Each row is a point on a landscape with many valleys, with its height.
From any point a ball takes the steepest step (drop divided by distance) to one of its 2 nearest points. It stops when none of these is lower. Distance is the straight distance between rows; heights are no part of it.
z6: [ 10  15 -24  34 -12   0  24  16  11   3  -6  -7   5  18  13   6 -20   7
  -1 -26  24  15]  (h 60.8)
z64: [ 12   0  -3 -21  -1   5 -23  -8   1  10  -1  -3 -41  -4   0  -1 -22 -35
   1 -28  -7  -6]  (h 56.6)
z307: [-23 -10  -8 -10  10  24 -15  12  -5 -25  -8  -1 -22  -7   0 -15  16   4
  18   2   3 -19]  (h 80.6)
z830: [ 20   3   6  44 -14   8  13  22 -12   0  33  20  15   5  52  -1 -11  -8
 -11  -2  14  25]  (h 55.1)
z398: [ -4  38  -4   1 -17  -4  11 -27   3   4  24  16  22  -5   3  10  16   9
   4   4   8   6]  (h 20.6)
z552: [  4   8  -5  -6 -16  18  23  24  28 -15 -31   4   1  11   6  -2 -21   4
   7  -9   7   4]  (h 70.1)
z77: [  7 -26 -12 -12   1 -23   8 -10  -6   4  -1 -12 -16   3  12  -4   1  11
 -10  26  -6 -31]  (h 74.4)
z531: [-20   6   4 -18   1 -16  -8  18 -16  12 -16  -2 -24 -17 -12 -19   4 -21
  10  41 -12  -2]  (h 56.9)
z729: [  1  34  11  16  -1   5 -27  -8  -1  -1  15  26  26  13   3 -19   4  17
  -8  30  -9  -2]  (h 36.9)
z139: [-18   7 -24  -3 -17   7   8   6  23 -21  17   7   9 -21  11 -13   0  14
  12 -25  30  13]  (h 69.9)
z525: [ 10   1  -3  -3   6  -6   2   1  -5  -3  -5 -10  -5  12 -34  -7   3   7
 -31  -7  -3  14]  (h 34.7)
z762: [-20  14  11   5 -18 -19  -5  12 -18   3   9 -18 -17  -5 -26   5  24  -7
   5  15 -21 -20]  (h 42.7)
z271: [ 13  15  23  18   9 -10  -9 -15 -26  12 -24  -1   7   2 -34  18   6 -21
   8 -13  -7  -1]  (h 54.1)
z302: [ 10  -3 -11 -23   1  21   1  -4  -3  -5 -14 -12  -2  20  19 -15 -31 -24
  -5 -25 -10  13]  (h 64.4)
z426: [ -5  -3   0  31   2  22   5  12  -7  -2   2   1  18   1  12 -13  -1  11
 -20   0  16  25]  (h 41.3)
z400: [ 12 -16   4  -9  24   9   4  -7 -24   7 -12  -7  -9   0  -1   5  19   9
  17   4  -2   5]  (h 38.1)
z42: [ -7  13  -2 -20  -4 -16  -3 -15 -29  29  -6 -23   0 -17 -19 -10  -1 -25
  -3   6  31 -13]  (h 67.8)
z324: [-23  21  -9  19  -3  -7 -32   4  -3  -7  12  30  13  17   0 -15   4  10
 -26  11  -8   8]  (h 45.6)
z172: [ -9   8   3 -29   7  -7  25 -11   4 -11   9  21  14   2   8  -6   9  26
 -14   4  -1  -3]  (h 21.7)
z349: [  0  12  -5   4 -14 -12   8  -5  30  10  20  14  34 -13   4  26  11   9
  13  22 -11   7]  (h 32.7)
z796: [ -5 -18  10 -33   5  17 -12  23  -5 -11 -11  -5  16 -16 -24  -6   9   0
  -4  15 -14  11]  (h 66.0)
z152: [-39  -9  -2 -26  28 -10 -14  19 -37   6  10 -16  -2  -8  -7  13   5 -21
  11  23  -3 -19]  (h 45.9)
z618: [  3  15  -3  36  -1  39  -2  23   8  -3   5  -5   0  14  22  -3 -19  16
  -3   9  23  17]  (h 46.1)
z322: [-16   7 -27  29  -7  -2  17   3   3  -1 -22  -1 -10  -1   7  -2   7   9
   3 -16  17   0]  (h 63.7)
z898: [ 48 -17  -3   8   8  22 -13  -9 -11  12 -20 -32 -22  24  11  14  16  -4
  19 -26  -1  -3]  (h 48.5)
z666: [ 19  -5  -4  14 -11  28  20  -1  22  -5  -2   7  27  -3  10  11  -9   7
  23   7 -21  11]  (h 30.8)
z126: [-17   4 -39   9 -18  -5   2  22   4  -9  -9  -4   6 -13  -1 -15  -1  15
  12 -11  28  -1]  (h 66.6)
z34: [ -1  -1  -2 -10  -3  10   6  14  -1  -9 -25   9  -4   2   4  -1 -21 -10
 -14 -17  -9  20]  (h 67.7)
z747: [  8   1  12 -21   0  29 -20  -7   4   6 -13 -18 -25  15  17   1 -39 -40
   6 -35 -14   0]  (h 60.6)
z508: [  9  -5  -1 -23 -14 -10 -13   9 -18   5  -2  -7 -17 -35 -16  -4  19  11
   2 -14  16   6]  (h 66.7)
z675: [ 10   2  -9  14 -21  13   9  26   0  -8   9  13   3  -2  49  -1 -26   1
  -9 -18   1  25]  (h 57.9)
z580: [ 19   4   8   3   6   4  23 -14  24  -7   9  22   3  18  28   9 -28   3
 -22   6 -14   5]  (h 38.8)
z377: [-20   4 -13 -23 -21 -24 -26   2 -14   8   3   2 -19 -29  -1 -18  14  11
   3  -1 -15   3]  (h 60.5)
z78: [-16 -24  -9  -3   4 -14  17 -22  12  -9  10  -3  32 -11  -5  -2 -12  11
 -18   5 -10  -5]  (h 22.8)
z709: [ -3 -11  -2 -13  18  20  24 -22  -9  -1 -17 -10  10  -9  -1   2  -5 -10
  13  18 -16   7]  (h 31.3)
z584: [  6 -10   1   0   9   5 -22 -17   7  -3  -1 -14 -28   9 -20  17  15 -21
   4  -9  20 -46]  (h 67.1)
z760: [ 23   4 -16  15   3  -5   9  -2  32  -3  22  11  37  20  16  11  22  13
   1   4  14  29]  (h 47.5)
z935: [ -5  -3  -4 -19 -18 -39 -31  20 -23   0  13 -12  -9 -23 -21 -15  -8  -1
  -1   6 -26 -14]  (h 52.8)
z926: [ 31 -12   1 -21  27  -6 -24 -13 -20  17  13 -20 -14   2 -17  -5 -10 -17
   9 -11  16   9]  (h 47.9)
z88: [-11 -10  14 -18  32  -9 -23  13 -43 -13   9   1 -11 -11 -10   2 -12 -32
  20  17   7 -27]  (h 50.0)
z996: [-33 -16   3 -33   8 -15   7 -12  -4   8 -16  -8  22  19  -3  15  21  -7
 -13  13  -9 -13]  (h 6.7)
z72: [  0   1  -8  27  26 -19   7 -15  -3  12 -13   5  -4   7   1  -3 -28  -3
  -3  15  -9 -25]  (h 38.9)
z738: [ 21 -22   0  -3  10  24  -8 -14 -11   1 -16 -22 -14   3  -3  -1  10   8
  33 -22   1  -7]  (h 43.2)
z157: [-11  -4  18 -31  17 -21   9 -13  -7  -4 -19 -16 -17  19 -40  -3  15 -30
  14 -16 -14   5]  (h 25.4)
z264: [ 16 -11   6  18 -24  24  13   3  40 -20   0  12  14   2  11  -9   1   6
   4  21 -13  -3]  (h 35.5)
z937: [ 43 -17 -14 -10  15 -21 -18 -18 -20   7  -5 -18  -2  20  -9  -7  -2  -3
  20 -10  -1   2]  (h 54.2)
z667: [ 16   5   9   2 -14   1  26  12  30 -18  23  31  16  16  18   5 -19  -5
  -6   3 -10  23]  (h 43.9)
z546: [ 31 -14 -11  19 -12  27 -11 -19  15  14  -3 -15   2  12  47   3  -6  10
  -6 -20   0  17]  (h 31.2)
z873: [-10  13   0  24 -19  23   5   3  29  -6   1   6 -14 -19  28  14   5  22
  16 -37  24  -6]  (h 75.4)
z793: [ 10 -16 -12   1 -11  23  -7 -14  26   1   1  -2 -12  -6  11  -3   3   7
  -8 -17  -3  20]  (h 23.4)
z499: [ -1  20   2   7   6   7 -15 -13  -8   4 -20  23  30   7  12 -17 -15  11
   9  15   2 -17]  (h 26.9)
z655: [  4  21   1  -1  18   6  -8 -32 -17  16 -22   8   3   7   7   5   2  -2
  21   5  -9 -25]  (h 18.5)
z625: [ 17   5  10   3  -3  17  -2  14 -14  -2  -4  26 -16  -2  30  17 -12  20
 -24  -8  -2   1]  (h 63.4)
z48: [-18 -15  28 -14  -6 -50 -26  14  -7  17   6 -27  -5  -2 -35  -1  -9 -29
  21   6 -23  -9]  (h 40.2)
z705: [-30 -17 -10 -14  20   8 -29  -1 -17   3  15 -22  -1  -3  -5  15  21 -11
   3  29 -13 -24]  (h 40.6)
z843: [  7  12   9  -4  12  11  21 -15 -15  30 -22 -10 -14 -11 -21   8  -9 -25
  -2  -4   8  20]  (h 60.7)
z939: [ -5   5   2  11  26 -10  11 -26   5  -6  12  18   5  11   3   7 -36  12
 -21   4 -10  -8]  (h 31.8)
z75: [-17  -9  -6   3   4  12  -8  15  -2 -22 -12  17 -10 -25  18  -5  17  26
   5   2  -2  -3]  (h 78.6)
z496: [  8   6  -5  13 -14  -4  12  -9  34   0  24  20  42   7  12  -4  28   7
  14  23 -12  26]  (h 40.4)
z591: [ -1   6  -1   2   5   4   7 -22 -16  23   1 -11   3 -21 -15   9 -14  -1
  -9  -1  25  -1]  (h 63.9)
z643: [-14   8  -8  30 -17  24   4  16  28 -22  16   9   7   2  31 -12   4  20
  19 -34  26  21]  (h 73.1)
z29: [-29  17  -6  21   4 -41  10   4  -2   9  -1  -3 -17   0  -6 -19   0  10
   2  26 -10 -16]  (h 46.0)
z671: [ 10  10  17  30 -12  -1  17  21  14  -6  43  41  20   4  32 -15   4 -23
  -8   4  19  25]  (h 51.8)
z542: [ -3 -20  22   0  27 -29 -12 -10  -3  -2 -24  -3  -2  -7 -30   0  -1  -7
  23  12 -10 -20]  (h 47.6)
z573: [  5   9  -6   4 -17   1 -13  15 -25  -6   2  28  -1 -19  39  -3 -10   9
  -9  -8   3   6]  (h 60.9)
z951: [ 22 -18  -4 -28  -6   4 -18  17  -6  -5  -9  -2   3 -29 -17  -3   0   4
   0  -9 -13   9]  (h 69.3)
z381: [ 20  -1 -30   3   4  -1   9  -2  29   5  20   6  11  25  19   5  13  27
 -12 -20  33  24]  (h 52.9)
z174: [ -3 -26 -11  -1  12  17 -22   2  -2   7  -3   0 -10   1  14  21  28   1
  -2  27 -22 -16]  (h 34.4)
z227: [-14  10   3   6  -4  25   6   8  10  -4 -14  20 -13 -28  12  16   4  13
  20 -12   7  -2]  (h 77.0)
z628: [ 15  21  19 -18  -4   2  19 -13  -1  -6  19  27  -6   7  15  -1   2  37
 -10 -17   4  -1]  (h 11.6)
z176: [-28  22  -3   6   1  -2  -2   1   1  -5  -4 -11 -20  -1 -34  11   7 -10
  -9   0 -10 -21]  (h 34.8)
z693: [ -7  -2  29  25  14 -33  -9 -18 -16  18 -24  -1  15   5 -31  10   7  -8
  13   1 -20 -22]  (h 50.9)
z904: [ -5  -6   9 -34  12 -24   3 -23 -17   6 -30  -4  -7  23 -14   3  11 -17
  -8  -4  -3  -9]  (h 17.2)
z138: [ -8 -11  -8  34 -13  -1   5  12  13  -3   5  14  20   1   2   7  17   5
 -31  10  17  20]  (h 37.3)
z743: [ 16  14  20  31 -15  40  -2  29  24 -17  29  10 -12  11  35 -17   0  21
  -1  -1  14  13]  (h 46.3)
z932: [-21   7  -1 -21   8 -16  32  15 -13  -8  13   6  11   0  -8   3   2  22
 -20  22  -3  13]  (h 29.9)
z2: [ 24 -11 -17   3  11   9 -34  -5  12   4   9 -26 -26  26 -23   9   7  -4
   6   2  12 -24]  (h 62.1)
z158: [-20 -22  10   7 -10 -18   1  -7   9   7   0  -7  34  -7 -11  -2   3  25
 -30  23  -6  -6]  (h 28.2)
z94: [  7  10  12  10  23   6   0  -3 -12   7 -13 -20 -18  -2 -44  19  -5 -30
   5  -7   0  11]  (h 57.4)
z111: [  2 -21  -8   6  -1  25 -10  -4  26  -3   2  14  -5   1   8  24  30   4
 -11   5  -9   0]  (h 29.8)
z799: [ -9  31   5   7  -4  14   0 -39  -8  16   1  17  15 -14   0  15  17   7
   3  -1   3 -16]  (h 7.4)
z376: [ 10   5  14  19 -18  22  20   2  31 -26  11  14   4  14  18 -32   6  28
   0   2  14   2]  (h 40.8)
z234: [ 19 -26  14  15  19 -18   2  -5 -11  -2 -21  -8 -10  -3 -12   1 -30 -14
  16  10 -14 -22]  (h 44.0)
z226: [  2  15  -5  -5 -21  25  30  19  39 -20   3   5  23  14   7   7 -12   7
  15 -33  10  18]  (h 72.5)
z979: [ -2   3  -2 -12 -14  10   3  -2 -13  -5   0  10 -22  -4   7  10  11   1
 -20   0   1 -16]  (h 66.8)
z657: [ 39 -14 -14   2  22   3 -26 -18  -2  13  -7 -25 -15  31 -12  15  15 -20
  31  -1  -1 -18]  (h 55.5)
z579: [-16  -6   6 -33  -9  -5   7  15   2   6  -8 -11   1 -11 -11 -15   9  -5
  -2  32 -11   5]  (h 61.9)
z854: [ -5 -14   4  22  -9 -20  -2 -11  16  16   4   2  16 -18 -17 -12   6  14
 -43  15  11  16]  (h 32.8)
z467: [-35 -20 -15 -11  -3  -3  10 -18  -8   2   6 -19  31 -10  -3  15   8  -6
  -4   6 -10  -2]  (h 16.9)
z487: [-32  16  17  12  10 -38   2   6 -20  13  -6  -5 -26 -25 -19 -23  -4 -12
  14  19 -10 -10]  (h 51.7)
z811: [-23   7   2   2   5  -2  -5  -8  19 -19   8  -5 -22   8 -35  -9   4   0
 -34  -9 -14   5]  (h 26.1)
z735: [ -1  22  -5 -12 -24  16  19  14   9 -22   2  12  15  -1  14 -10   5   1
   4 -36  12  22]  (h 73.8)
z155: [ 30  -5  16 -10  11 -10   1   1 -25   8  -1 -21 -19   9 -28  -8 -15  -3
 -14  -8  20   4]  (h 41.7)
z116: [  2 -15  15 -22 -15 -45 -19  21 -14  19   6 -18   0 -21 -34  -2  -4 -19
   0   7  -1 -16]  (h 46.2)
z315: [ 25   7 -19   8  -1  10  10  12   2   7   0 -13   1  13  14  16  -3  31
  -7 -27  27   8]  (h 57.3)
z118: [ 10   9  21  13  -3   5  19  22  32  -3  31  29  20   9  40 -16 -17 -11
   8 -17  14  35]  (h 48.3)
z764: [ -9  -3  12 -20   2 -37   0  16  -4  -2  -2 -25 -17  11 -50  -2   5 -37
  16   4 -25   1]  (h 33.0)
z389: [ -7 -10   1 -23  15  -9 -23   0 -11  -2  -6   2 -21  -9  -9  -1 -15 -27
   7  -5   0 -20]  (h 52.4)
z807: [-28  20 -12   2  -7 -35  25  14   0   0  22   5  13   1   7  -7 -10  11
 -13  34   0 -12]  (h 38.2)
z556: [  2  -6  14  -5   1  44  25  -7   7  -6 -11 -15  10 -10  -3   7 -13   0
  18  -7  -7   7]  (h 24.8)
z695: [ -1 -10  12 -21  -1 -20  -5  -9 -28  -4   4  -3  -4   5   6   7  11   5
 -21  11 -11 -34]  (h 70.7)

For each start below, name the point where the ball stops.
z77 -> z939
z951 -> z628
z843 -> z939
z34 -> z793
z377 -> z996
z695 -> z939
z75 -> z799
z618 -> z996

Call two points neighbours if one is among the 2 nearest of the other. Go from one point of each pair to the other, from neighbour to neighbour, staying as low as possible. Name the highest point that can't be avoided.
z793, z799 -> z315
z556, z996 -> z743
z939, z628 -> z625
